Each row is a point on a landscape with many valleys, with its height.
A ball rolls from a point to whichever of its 2 nearest points has the largest drop for the distance, and stops where none of them is lower. Distance is the straight distance between rows; heights are no part of it.
Zur (h 690): [ 58 144 106 121 147 151  93 115 127 155 117 121 123 141 140 147 135 125
  98 129 127]
fudo (h 129): [185  44 178 136  81 100 138 121 159  86  84 128 108 146 140 100 139 138
 106 145 144]
mina (h 625): [ 99 119 185 112  75 151  69  91 141 105 157 130 120 192 112 105 148 119
 192 145 100]
suvat (h 137): [130 136 104  97 109 143 165  92 117 162 136 152 154 113 182 166 137 154
 137 102 148]
gusi (h 513): [151 117 103 110 139 108 138 145 157 183 157 188 100  91  96 174 114  94
  86 139 154]
Med (h 663): [144 108 132 136 140 105 144  84 133  66  98 168 160 185 117 104 139 133
 137  72  91]
digup (h 627): [133 186  99 167 128 154 112  91 140 114 124 129 122 122  97 173 152 136
 120 134 191]
biz (h 126): [ 96  89 135 111 149 126  85 110 124 198 141 186 111 149 120 115 137 120
 205  94 135]
logef (h 518): [123 142  92 148 131 124  86 154 125 157  98 132 155 135  78 129 137 174
 140  77 121]
Lekol (h 800): [ 87 166 118 142 159 134 181 140 165  70 105 152 134 142 126 114 127 132
 137 112 179]
nem (h 165): [138 143  79  94 144 174  67 101 115  94 150 139 101 134 113 136 141 136
 203 158 116]
gir (h 769): [124 100 138 119 100 126 176 110 143  99 111 148 120 124  82  92 141 110
  90  96 144]
kod (h 448): [144 135 132 170 148 118 154 104 107 139 132 109 128  70 112  99 123  98
  78 113 110]
Ral (h 263): [119  60 152  87  94 101 118 117 162 106 152 146 127 146  83 142 139 149
 144 144  75]
leti (h 488): [114 180  93  91 148 165 104 127 162 191 136 169 142 180 124 152 129 148
 166 134 159]
gorek (h 410): [105 169 135  98 159 154  97 136 166 140 144  98 138 100 121 154 101 165
 154  96 161]
vov (h 206): [131  83 128 137 117  83  81 110 179 144 174  88 174 138 133 120 108 168
 176 136  70]
nitu (h 139): [162  73 179 132 111 124 154 125 122  85  41  96 115 123 159  79  97 118
  87 144 119]
foge (h 443): [104 133 140 149 129 100 164 158 170 136 120 155 114  90 129 134  83 115
  56 163 126]
Mada (h 588): [139 192  55 163 116 117 123  82 123 143 142 126 129 132 138 153 115 104
  94 141 117]
giba (h 242): [117  69 162  75  96 151  70  68 125 125 151 128 149 182 184  79 108 143
 140 119 124]
Liva (h 549): [121 122 130 125 173 128 127  95 183 170 164 129 114  82 172 130 109 173
 168 128 192]
bav (h 418): [135  57 141 151  76 136  97 126  92 124 114 158 148 198 149 123 185 131
 154 119 129]
fuvi (h 409): [145  78  96 113 127 106 158 117 132 108  80 153 156 143 151 169 146 145
 167 124  93]
nus (h 770): [156 147 168 126 174 153 138 210 157 105 132 136 105 101 119 104  93  98
 102 139 117]
dova (h 57): [111 148 170 142 135 134 121 154 103 153 117 126 116 129 119 152 129  85
 217  89 136]
Relub (h 365): [162  90 148 127 102 105 139 149  68 139 121 153 172 120 176 134 140 157
 140 113 114]
Ges (h 527): [140 191  75  90 155 151 103 169 117 151 159 170 122 182 155 161 146 160
 128 128 131]
Guke (h 147): [ 99 159  98  94 137 136  80 150 161 118 174 128  98 123 147 141  64 135
 115 163 137]
bam (h 510): [147 155 112 123 116 108 202 127 117 119 114 187 126 118 135 132 139 101
 154 137 136]
ginos (h 600): [141 172  94 158 133 125  92 190 118  97 157 174 157 132 144 120 119 121
 101 164 117]
rup (h 210): [165 146 105  97 147 161 119 157  92 115  93 134 125  95 130 187 149  90
  96 133 133]
zusaf (h 766): [108  99 179 189  85 118 115 129 135 138 109 137 142 118 103 140 151 180
 136 105 141]
Defub (h 192): [ 79 153  99  67 107 170  98 142 141 139 171 106 141 121 143 169  88 103
 122 151 137]
kadiz (h 732): [179 119 111 131 176 143 164 207 150 116 109 113 141 106 160 131 137 129
 103 148 157]
Takoz (h 381): [196 105 192 131 105  87 150 118 122  78 135 162 126 144 134  74 115  84
  99 120  67]
gagok (h 501): [129 156 161 192 145 140 188 154 143 154  75 158 145 111 144  66 149 102
  56 119 116]
zife (h 694): [110 163 129 135 137 124 131  98 167 106 166  99 173 117 125 158 130 117
 171 142 135]
Sutif (h 743): [117 126 128 219  83 114 102 106 141 120 106 135 122 101  91 122 123 128
  83 154  90]
seg (h 608): [ 94 135 165  85  81 172 110  81 161 149 182 135 145 155 122  93 143 115
 207 150 125]
tovip (h 709): [ 66 141  88 139 124 118 116 157 136 192 134 145 100 139 122 126 127 113
 125 139 143]
vuke (h 686): [ 82 135 166 120 156 120 165 166 104 120 116 113  82 115 121  85 148 110
 107 153  81]
loti (h 679): [128 100 142 121 160  83 141  69 102 101 121 124 120 198 150 108 139 162
 155  91  90]
Tuvi (h 797): [195 172  72 110 155 121 179 158 125  94 154 125 107 123 147 131  87 161
  84 145 154]
zudi (h 437): [133  87  69 103 153 108 126 101 134 117  96 122 140 124 140 170  96 141
 135 151 116]
mogu (h 498): [131 114 132 134 167  75 177 146 111 143  89 118 102  97 130 110 130 134
 133 101 137]
Sazi (h 599): [164 119 165 174 142  89 149 117 112 101 100 101 110 159  77  83 160 130
 107 101  68]
lale (h 537): [ 93 112 143 133 177 136 115 112 159 151 141  94  77  82 171 150 127 132
 160 153 163]
besof (h 171): [ 91 157 137 119 109 112 152 175 113 176 111 104 162  98 166 193 137 140
 131 125 157]
kone (h 133): [ 55 152 159 129 117 131 106 123 119 179 146 134 114 148 111 170 116 100
 196 140 128]
kes (h 785): [106 131  99 126 153 120 160 141 160  84  93 138 143 141  91 100 108 115
  76 108 148]
pafu (h 733): [153 128 175 112 138 131 153 159 113 110  98 121 116 105 100  52 105  85
  95  92  78]
nug (h 175): [127 137 113  79  90 153  90  66 147 179 119 167 108 132  98 128 154 124
 188 167  89]
gobeb (h 585): [150  94 179 174  89  74 119  61 153  98 135 111 146 161 133 107 102 112
 121 143  88]
Vel (h 702): [168 161 184 143 122 154 160 170 155 127 121 138 153  92 104  83 107  78
  72 102  45]
ruval (h 103): [ 99 193 123  84 134 176  74 109 212 149 166 126 100 115 121 154  85 142
 120 165 139]
nefo (h 94): [166  54 171 135  68 100 110  72 135  96  92 178 111 167 139 132 138 163
 109 116 129]
rifed (h 108): [161 196  98  83 174 132  82 110 188 191 145  82 132 136 110 169  98 163
 190 129 132]
lini (h 151): [ 80  74 134 122  96 102 104 151 162 112  86  81 137 127 120 114 135 171
 136 144 125]
bege (h 664): [ 81 125 158 133 155 112 100 158  88  95 144 120 103 130 110 115 138 148
 148 136  73]
zafog (h 226): [ 96 128  98 105  78 146 120  70 105 166 145 173 125 129 129 135 143 102
 133 164 101]
mator (h 725): [120 147 129 191 144 116 115 130 177 132 137 144 132 110  64 145 121 109
  91 128 120]
munif (h 665): [ 60 161  94 127 135 128 157 145 102 105 131 125 137 154 123 128 148 130
  75 148 110]
tum (h 224): [ 97 139 134 158 178 165  58 152 122 159 168 115 133 121 122 106 129 120
 202  97 124]
nim (h 54): [138  52 157  93  62 136 111 100 111 116 121 194 155 135 147 140 131 142
 127 131 138]
tet (h 378): [119 190 138 137 127 104 107 176 132 156 127 167 146 109 111 168  80 154
 138 102 112]
pul (h 189): [108  60 169 136  94  91 106 119 154  70 108  89 144 174 111 128 152 150
 105 135 115]
sur (h 594): [101 127  80 147  85 140 107  91 152 152 151 125 127 135  86  91  99 105
 165 141 158]
zak (h 258): [136 165  84 139 148 149 145 158 136 162 180 108 150 135 154 143 112 120
 143 126 181]
Rusus (h 668): [169 144 153 151 126 115 139 155 148 123 107 178 169 106  78 108 121 111
  91  86  76]
gosom (h 692): [110 189 104 159 157 121 108 140 201 118 149 120 135 155 114 169  85 124
 123 149 164]
mobek (h 388): [148 179 106 119 173 141 100 128 140 124 185 123 125 126 140 188 109 180
 117 107 155]
Zime (h 824): [140 124  80 189 117 142 110 107  98 159 104 136 130 129 121 124 152  77
 135 142 126]
zup (h 458): [128  66 145 154 128 110 140 143  84 141 108 183 117 168 119 112 186 132
 127 115 120]
nur (h 373): [130 105 132 118 114  94 135  92 113  63  81 139 158 180 135 177 147 133
 130 155  70]
pebez (h 555): [131 112 118 158 146 132 109 162  94 123  99 107 143 131  87 166 177 139
 116  92 102]
bami (h 181): [103  86 151  66  94 105 121 108  98 112 126  84 113  97  93 142 113 120
 148  75 126]
Fofe (h 672): [ 85 117 153 121  98 157 116  69 147 139 146  84 182  80 118 116 160 188
 156 114 129]
tages (h 407): [ 76  96 133 152 134 112 176 148 152 160 129 131 134 108 133 115 142 113
  77 137 133]
Lato (h 389): [167 143 145 142 193 169 160 154 109 114  97 115 168 111 147 102 178  74
  92 116 125]
danat (h 64): [129  98 112  90 137 139 122 102 100 155 120 155  91 127 111 133 131 111
 186  85 126]
Tenim (h 489): [164 140 116 169 145 112 165 122 122 131 154 126 120  74 119 161 119  73
 122 164 124]
kaba (h 691): [141 108 133 130 118 111 114  72 115  90 152 128 200  87 164 180 127 144
 148 110 116]
rimi (h 755): [ 98 119 128 195  94 124  79 112 108 119 112  96 136 117 104 123 134 173
 121 128 105]
riba (h 568): [110 171  72 159 117 121 149 102 122 147 159 148 132 167 150 132 130 156
 141 138 107]
muvuk (h 152): [180 152 149 130 150 138 177 136 104 146  46 140  88  77 130 124 140  96
  66 121 131]
vata (h 77): [164 148  91 151 144 128 120 168 137 144  94  68 139 138  97 184 118 111
 105 124 177]
fab (h 291): [ 83 101 145 105 117 134 114 116 153 123  95 155 145 163 126 138 123 144
 165  96 120]
tadoz (h 329): [133 136 152 123  89 120 135 128  74 143 138 135 177  85 126 150 121 120
 109 113  99]
Nemuv (h 681): [134 140 164 148 113 157 113  85 122 110 183 114 166  74 136 131 147 142
 164 111 134]
Zevuv (h 178): [121 105 180  64  55 108 130 124  96  93 152 135 159 169 154 106  92 101
 149  94 119]
Borus (h 328): [119 159  98  74 161 141 148 143  80 122 169  86 112 115 167 179 145 102
 141 155 142]
tol (h 633): [157 132 135 153 124  96 153 140 114 108  66 141 161 153  98 104 148 118
 122  99  83]
bidap (h 172): [ 99 146 111  79 104 166 170 112 158 165 140 147 169 118 171 154 155 148
 197 142 144]
Renon (h 214): [173 110 155 116 113 132 202 139 129 139  82 168 122  81 141 102 131 102
  73 117 103]
fafiz (h 693): [101 157 115 136 152 149 158 182  94  89  95 120  99 133 108 100 152  85
  79 172 104]
pove (h 241): [133  30 161 126 114  89 117 130 121 143  98  81 123 154  85 130 165 133
 123 117 100]
Teti (h 575): [161 128 143 116  76 111  96 119 103 109 135 123 140 179 159  92 129 143
 206  99 123]
fave (h 341): [166  43 149 149 132 120 141 150 104  99 154 138 156 145 150  68 132 103
 145 128 131]
nidub (h 801): [121 149 126 133 170 162 105 192 172 119 169 117 101 157 162 160  75 102
  82 157 196]
tez (h 805): [125 137  93 181 120 131 135 130  97 168  83 122 115 114  93 122 191 152
 143 136 156]
feza (h 131): [120 168 104  98 171 197  85  55 150 138 134 143  89 142 124 107 127 176
 201 149 128]
Zugel (h 598): [117 130 106 114 181 131 149 158 106 134 124 128 115 128  57 153 173 115
  76 118  99]
tubod (h 552): [128 135 172 143 186 144 159 157 181 158 123 113  98 122 117 148 114  96
  22 120 171]
Tuliv (h 455): [ 69 181 115  86 129 154 120 145 133 179 137 137 153 159 137 119 148 157
 157  91 166]
gona (h 643): [ 82 134 153 117 127 122  56 122 103 115 151 138 119 184 118 102 115 136
 172 122  67]
Kebar (h 851): [131 205  93 110 173 133 143 116 115 115 142 125  36 142 106 167 134 149
 126 137 151]
fadim (h 558): [153 117 135  99  79 115  81 113  77 149 111  82 157 149 121 109 121 128
 173 108 115]
Kufe (h 371): [102 108 111 124 110 129 131 142 121 146 164 161 154 116 123  88 143 132
 136  91 150]
furod (h 606): [169 191  58 162 129 141 119 119 144 109 136 138  98 133 138 150 107 114
  96 166 171]
vig (h 576): [110 116  91 192 110 116 119  88 195 155 132 148 108 124 121 104 104 139
 147 141 168]
busu (h 281): [ 91  78 118 117  81 106 132  89 111 140 124 149 145 155 112 146 151  92
 105 171  97]
Keva (h 752): [159  90 134 102 131 158 156 123 135  82 101 130 137 104  86  43 110  85
  51  87 123]
kanu (h 179): [113 119 127 137 176 126  81 111 125 186 122 115 140 149 140 110 114 137
 210  99 143]
Sov (h 827): [111 199 173 122 135 149 130 158 151 152 179 131  92 161 146 157  70 131
 132 126 181]
rated (h 264): [104 110 125  76 109 164  89  80 141 130 112 134 157 139 149 107 116 171
 160 109 146]
ludi (h 406): [102 124 106 128 141 148 150 156 158 134 175 152 112  93 109 107 141 156
 168 128 163]
gipa (h 706): [111 136 166 177 138  99 146 152 155 104 142 100 181 109 130 135 102 103
 153 130 142]
Bupiv (h 243): [ 87 128 143  91 119 144 111 147 103 124 163 139 144 105 110 142 104  68
 111 137 169]
pes (h 185): [ 86 118 142 121 142 157 100 104 137 145 134 159  93 123 148 178 145  93
 220 162 104]
Tife (h 201): [132  96 141 130 119 145 168 101 154 128  68 113 143 133 138  59 169  90
  31 141  63]
gafuf (h 731): [ 80 122 125 130 103 133 100 162 148 149 118 177 120 141 107 101  87 100
 123 143 122]
zer (h 671): [109 167 124 154 171 136 148 152 187 125 149 131 109 175 112 182 134 126
 141 110 185]
Bebo (h 751): [112 146 121 116 133 110 117 205 141 102 113 146  93 118 101  85  86 119
 133 133 121]
Gov (h 565): [144 155  59 117 124 151 103 182  95 145 168 189 141 130 121 139 133 132
 129 140 130]
tad (h 363): [140 192 119  66 173 168 131 136 112 131 191  86 105 140 166 193 131 169
 123 144 137]
kel (h 408): [155 106 162 147 125 145 139 102  85 115 124 140 104  72 105 116 174 125
  79 113 131]
Mez (h 760): [143 100 100 157 153 133 116 179 106 118 107 148 150 155 169  99 132 173
 143 107 145]
mifir (h 464): [148 164  84 105 132 114 138 144 148 174 129 142  92 157 112 162  83 120
 112  97 197]
vidi (h 141): [132 206 124 107 122 202 107  93 186 150 173 116  83 154 145 149  77 148
 145 190 172]
Zop (h 642): [109 137  86 128  97 129 138 130  87  88 129 111 145 128 149 102 146 168
 106 128 131]
deru (h 495): [115 145 105 110 151 152 138 159 153 136 107 122  80 166 124 140 115 148
  92 110 236]
reb (h 123): [128 123 100  82 118 125 111  94 146 161 138 117 114 101  92 153 128 127
 175 135 122]
tagi (h 695): [104 120 118  81 124  86 167  79 125 113 136 110 145 166 125 106 175 175
 172 101 104]
Dad (h 405): [111 122 155 151 120 151 122 147  96  42  86 129 102 172 126  92 124  74
 143 149 143]
foz (h 145): [155 170  97  96 155 149 117 181 141 124 114 103 129 153 113 216 142 112
  99 111 148]
vefi (h 641): [151 147  98 154 140 102  85 144 129 132 120  97 108  75  89 170 110 152
 107 175  92]
buba (h 287): [112 176  90  87 105 115 157 170  87 156 103 135 101 125 135 145 154 159
 141 156 119]
saf (h 361): [100  96 138 155 109  83 198 148 127 142  98  84 146 115 124  92 171 138
  99 161 116]
Loga (h 215): [ 76 152  78 118 129 149 178  92 131 142 152 132 167 141 152 147 185 121
 170 173 136]
demab (h 657): [101 124 105 118 115 129  89 139 124 139 135  89 112  64  97 153 124 204
 137 142 111]
godi (h 704): [126 137 124 119 143 131  57  77  92 127 131  87 118 120 150 120  98 173
 194 114  93]
lasil (h 457): [ 92 110 131 106 144 119 204 148 143 160 166 153 101 123 148 152 160 102
 105 177 118]
sud (h 566): [123  98 203 177 125  93 148 111 126  85 142 102 129 142 109 100 145 105
 142 132  91]
rud (h 747): [143 120  68 149 168 129 129 206 118 142 112 134 120 129 171 128 126 169
 113 151 119]
Vasit (h 615): [ 79 136  92 153  56 148  96  80 130 140 150 148 165 138  99  71 135 149
 116 126 139]
Suram (h 523): [170  83 123 135 107  74 151 115 109 125  99  84 117  80 137 117 120 127
 133 115 109]
negi (h 72): [154 210 106  75 159 160  99  75 190 161 144 108  96 152 110 152 113 207
 158 108 145]
Meloz (h 772): [119  89  73 145 141 132 103 121 130 168 127 145 144 150 183  84 106 148
 147 137 135]
zib (h 697): [129 139 122 115 144  98 111  50 106 129 142 107 152 107 143 143 101 158
 142  93 119]
dor (h 486): [111 193  89 128 119 148  98 175 123 180 129 128 159 159  97 141 120 150
 119  69 168]
niv (h 427): [118 145 140 134 178 154 157 156  93 120  88  92 106 103 124 113 142  56
 107 107 162]
Vulo (h 584): [137 105 161 152  76  81 122  56 124 141 136 129 114 135 149 140  75  97
 157 145 123]
Ziz (h 768): [146 147 110 112 132  89 139 208 162 109 151 129 124 108 129 108  89 162
 108 160 109]
Rara (h 279): [165 108 137 102  92 110 148 147  88 161  99 143 161 100 126 112 120  88
  70 120  90]
pala (h 802): [206 148  68 133 139 125 155 169 141 122 152 106 133  76 116  85  83  96
  76 162 110]
giv (h 379): [150 139  86 121 110 147 149 151 118  99 145 133  95  84  94  94 145 137
 158 142 157]
Vatat (h 521): [168 120 101 137 134 113 131 126 157 145 184 159 113  92 131 143  95  80
 142 168 160]
Zik (h 841): [114 208 136 119 124 123 138 111 110 159 158 128  54 145 128 170  94 124
 138 127 153]
zura (h 212): [106  98 147  70 104 122 126  71  94 106 144 157 145 170 160 109  76 131
 126 101  97]
fepu (h 211): [164 169 103 111 113 125 148 124 152 194 184  95 103 144 183 161  88 134
 114 145 182]
regi (h 541): [120 146 115 145 109 116 146 119 134 117 117 158 123 154 149 115 123  98
 177 155 110]
dop (h 330): [ 93 148 156 119 142  92 108 130 156 141  94 134 151 147 103 180  99 138
 145  93  95]
nenat (h 146): [168 152 115 137 172 131 106 186 143 155 118  83  97  88  88 152 109 117
 149 106 187]
Fir (h 369): [159  63 145 143 134 133 110  78 110  81 101 128 133  94 120 108 124 104
  93 135 123]
tilo (h 142): [108  75 174  60  59  88 152 129 110 115 109 116 138 140 126 129 101  97
 106  96 120]
vebar (h 567): [152  89 122 170 101  72 130 107 134 148 147 167 124 138 149  92 100 120
 155 161 103]
diluv (h 184): [ 86  93 141 108 117 111 111 132 197 134 129  83 159 137 145 110 104 176
 194 142 119]
Tuzu (h 39): [ 98 112 173 146 113 123 124 132 104 116  73 106 126 114 106 124  90 112
 105 100 113]
viduf (h 786): [143 140 139 119 176 165 123 193 130 126 167 145 111 116 155 128  79  88
  67 166 151]
Sir (h 607): [168 143 176 132 193 173 167 172 174 161 119 138 123  92 156 122 159  77
  55  72 103]
Pupub (h 200): [114 117 119  72 148 171  95 106 142 121 155 148 132 107 156 159 142 154
 214 181 103]
Sogon (h 435): [108 161 150 182  98 146 116 108  93  62  77 161 118 166 109 121 143 123
 132 143 107]
tereg (h 689): [160  67 100 126 104 111  79  95  97 133 177 110 143 125  96 114 118 125
 122 110  83]
Pegud (h 710): [ 87 121 102  82 124 127 126  88 121  83 133 109 143 166  80  83 144 143
 173  95 136]
suras (h 658): [ 86 163 135 126 138 142  79 112 116 131 175 169 129 138 157 124  90 150
 165 114 110]
Miv (h 540): [187  64 121  93 104  99 117 100  80 114  94  72 126 127 126 120 131 134
 165 105 127]
Sizok (h 662): [103  98 129 107  98 144  98 106  87 142 153  88 135  84 103 109 152 193
 127 110 133]
mil (h 339): [131  90 112 159 108 142 112  97 141  68 144 148 117 127 111 116 112 124
 130 150 130]
Zet (h 99): [139 129 171 143 129 148 131 127 124 115  46 109 111  84 156 103 109  89
  63 123 123]
voged (h 228): [130  80 168 110  63  75  90 103 152 128 156 117 138 147 128 118 137 169
 174 135  71]
Gak (h 227): [102 148 133 137  98 118 157 190  97 132  82 131 137  93 151 139 168 163
 121 139 126]
fug (h 280): [110 128 103 186 165 150  74 138 100 139 162 157 151 151 117 108 142 111
 165 122 172]
Rida (h 177): [145 189  95 122 131 155 147  75 182 165 174 129  98 148 187 166 105 163
 130 156 162]
Keri (h 579): [149 158 176 158 207 151 158 191 166 152 124 116 134 101 155 137 116 132
  29  97 119]
nak (h 626): [104 174 102 143 117 151 122 147 117  72 147 165 150 117 164 133 117 179
 120 144 134]
nedel (h 637): [113 138 118 117 149 132 121 143  88 156 180  89 109  85  77 146 167 139
  95 111 122]
vozig (h 469): [132 154 109 116 107 115 150 124 131 133 123 169 126 121  95 199 124 111
 117 136 142]
ralug (h 494): [ 80 131 158 124  85 143 141 127  88 119 151 100 113 131 110 105 160 100
 178 135 120]
Fazu (h 138): [136  98 150 156 158 157 146 116 122  79  72  82 142 154 159  63 173  96
  59 156  43]
remef (h 562): [112 147 152 127 182 159 166 168  89 110 165 137 136  84 154 137 172 107
  66 144 141]
sig (h 104): [142 179  96  60 146 188 103  58 175 161 123 116  93 118 119  96 126 202
 151 158 159]
luz (h 788): [ 96  79  86 115  69 156 140  88 153 143 106 153 122 136 160 113 103 144
 146 177 157]
pamu (h 705): [155 152 109 179 182 121 101 163 196 138 167 111 142 129  91 166  92 135
 122 109 137]
todo (h 102): [ 56 104 139 154  96 113 112 146 138 130  50  97 139 115  98 146 106 151
  88 137 136]
vosu (h 424): [144 170 129 128 113 126 126 191 166 152 115 158 114 128 113 171  90 137
 107 122 163]
zavi (h 187): [143  79 123  74 136 136 109  86 128 172 173 137 160  58 152 155  94 177
 153 108 116]
fiza (h 391): [196  78 177 150  81 126 104 115  53 117 104 164 159 164 166 121 158 131
 117 116 117]
Roke (h 343): [132 180 125 117 116 124 131 124  83 130 139  96 168  82 115 149 101 121
 113 104 170]
Saz (h 500): [160  77 197 160 133  87 114 149 120 114 102 152 104 144 136 133 175 142
 149 122  91]
zilir (h 162): [142  85 115 120 111 139  73  67 149 157 168 123 124  75 136 146 117 134
 160 137 141]
Fef (h 789): [159 130 144 193 106 108 162 128 109 114  60 125 123 104 125 133 169 130
 152 131 149]
taz (h 274): [152 141 117 101 140 120 131 155  73 144 147 104 139  82 148 206 146 100
 107 171  98]
Tofis (h 813): [122 171 142 112 151 148 131 152 156 133 185  74 112 198 137 178  75 121
 101 145 185]
Bipam (h 776): [154  80 157 200  85 114 137 118 103 113  80 106 118 110 132 102 148 171
 111 109 152]
gere (h 124): [100 146 147 104 128 133 114 132 102 164  92  87 153 133 160 172 135 113
 180 111 148]
bano (h 333): [115 108 135 150  99 125 127  76  87 111 105 113 149 174 131 152 169  94
 126 129  92]
geri (h 490): [140 177 143 101 164 134 184 118 112 135 137 143 109  92 128 185 144 129
  54 104 155]
zuf (h 301): [126  42 155 103 129  83 188 144 117 124 119  89 134 153 122 101 160 131
 117 130  94]
Pivo (h 718): [134 103 133 135 136 127 168 178 142  82 108 105 151 101 160 107 117 100
 140 138 158]
gize (h 524): [124 144 152 110 179 120 155 112  99 124 150 188 146  90 134 147 148 124
  71 110 114]
fel (h 300): [174  62 161  97  96 103 100 152 110 100 188 143 166 183 131  69 152 115
 131  92 127]
Bak (h 425): [170 132 172 147 114  94 103 111  85  83 131 131 145 143 142  91  74 107
 119  89  81]
Beko (h 864): [143 197 106  96 158 122 164 158  88 146 120 143  61 144  96 126 135 119
  94 112 130]
pel (h 267): [163 101 192 164 107 135 170 104 149 131  65 104 117 145 120  46 184  88
  71 104  79]
gub (h 780): [125  52 107 154  89 129  96  97 155 128 119 162 129 166 190 101 131 148
 174 151 148]
zugur (h 666): [155 104  91 127 112 111  91 150 101 140 137 121 138  96  75 149 123 111
 116 155 100]
Lan (h 460): [104 131 153 132 124 142 161 128  83 119 130 108 101 113 114 136 169  77
 145 132 176]
zis (h 534): [ 89 137 201 154 121 103 173 154  82  92 119 100 134 150 124  98 171 119
 164 124 111]
gevaf (h 519): [120 102 109 174 167 121 161  88 155 135 134 121 108  96 137 166 138 126
 151 152 130]
rato (h 591): [144 118 143 128  64 147 109  94 149 138 158 145 165 174 168  92 158 143
 228 150 113]
tigav (h 473): [143 173 157 199 143 137 174 138 171 138  95 161 115 101 143 105 100 100
  62 167 128]
Nat (h 431): [ 85 175 116 107 169 148 104  79 140 172 141 111 145 130 113 122 137 157
 148  68 172]
zagim (h 304): [127 177 122 114 142 134 167 186 132 110 158  81 167 104 128 154 111 117
 137 106 180]
ralut (h 253): [127  89 183 125 104 100 116  86 137 131 158  98 111  93 140 100 109 152
 188 124 105]
suv (h 265): [129 142 115 133 170 122 158 113  70  90  73 108 152 132 157 126 142 132
  83 122  91]
pufa (h 340): [144 152 117 107 114 113 143 167 106 116 118 126  83  76 136 138 113 133
 148 181 144]
vefin (h 305): [127  49 107 110 131 114 137 123 155  84 150 127 116 119 118 107 146 142
 170 153 103]
tolu (h 374): [152  69 129 158 125 124 132 142 104  71 110 130  94 161 145  51 128  96
 140 149 108]
rov (h 96): [146  80 116 112  88 154 124  91 105 160 129 183 159  93 141 158 162 160
 140 137 137]
kedav (h 223): [156  34 197 100 143  74  93 122 154  80 127  89 125 205 129 135 146 127
 109 115 122]
nom (h 459): [156 182 148 121 184 140 192 153  93 133 119 100  87 105 134 145 163  98
  69  82 169]
nozam (h 259): [188  66 160  81 111  61  93 143 136  86 149 117 126 211 122  85 159 138
  98  98 110]
pura (h 624): [158 158  66 153 103 150  92 120 143 113 132 117 102 100 126 181 120 143
 145 184 122]
rolik (h 327): [192  93 183 136  93 105 174 121 161 112 112 118 122 167 143  36 137  75
  78 111  74]
Gese (h 468): [111 198  92 172 140 133 105 127 137  75  75 152 113 156  97 136 114 120
 125 131 125]
guga (h 647): [178 171 130 176 166 146 163 126 157 119 122 119 113 127 108 184 158 100
 126 110 180]
Bafu (h 332): [102  89 101 168 117 181 101 151  89 114 173 144 147 122 124  92 173 125
 146 115 162]
pif (h 561): [112 126  91 138 125 128 125 127 197 158 134 132 108 100 149 115  80 169
 126 145 198]
Fatig (h 466): [152 133  95 131 179 104 126 136 131 127  99 145 128 106 137 146  95 123
 126 113 148]
vut (h 331): [147 135 157 177 157 137 180 108  71 115 104 122 168 130 151 113 192  95
  81 107  88]
Bovo (h 784): [177 145  51 109 155  98 162 208 111 130 161 100 113 107 150  97  83 131
  95 151 124]
Vope (h 525): [108 129 166  94 179 136 162 165 144 146 122 130  73 135 116 164 119 117
  75 135 194]
tufen (h 203): [147 103 105 137 149 123 119 140 101  86  85 121 169 166 153  80 146 120
  58 132  71]

For each start below, name the point where the ball stops.
Tofis: vata
Keri: tilo
Ziz: vata
fafiz: vata
Zugel: vata

Call two points neighbours if one is among the 2 nearest of the other. Go from one point of each pair to the other, from neighbour to neighbour, staying as low as possible. Name the highest point that can't be avoided.
vata / danat: gorek
dova / danat: ludi
dova / negi: Pupub
Tuzu / ruval: Roke
nim / Tuzu: nitu
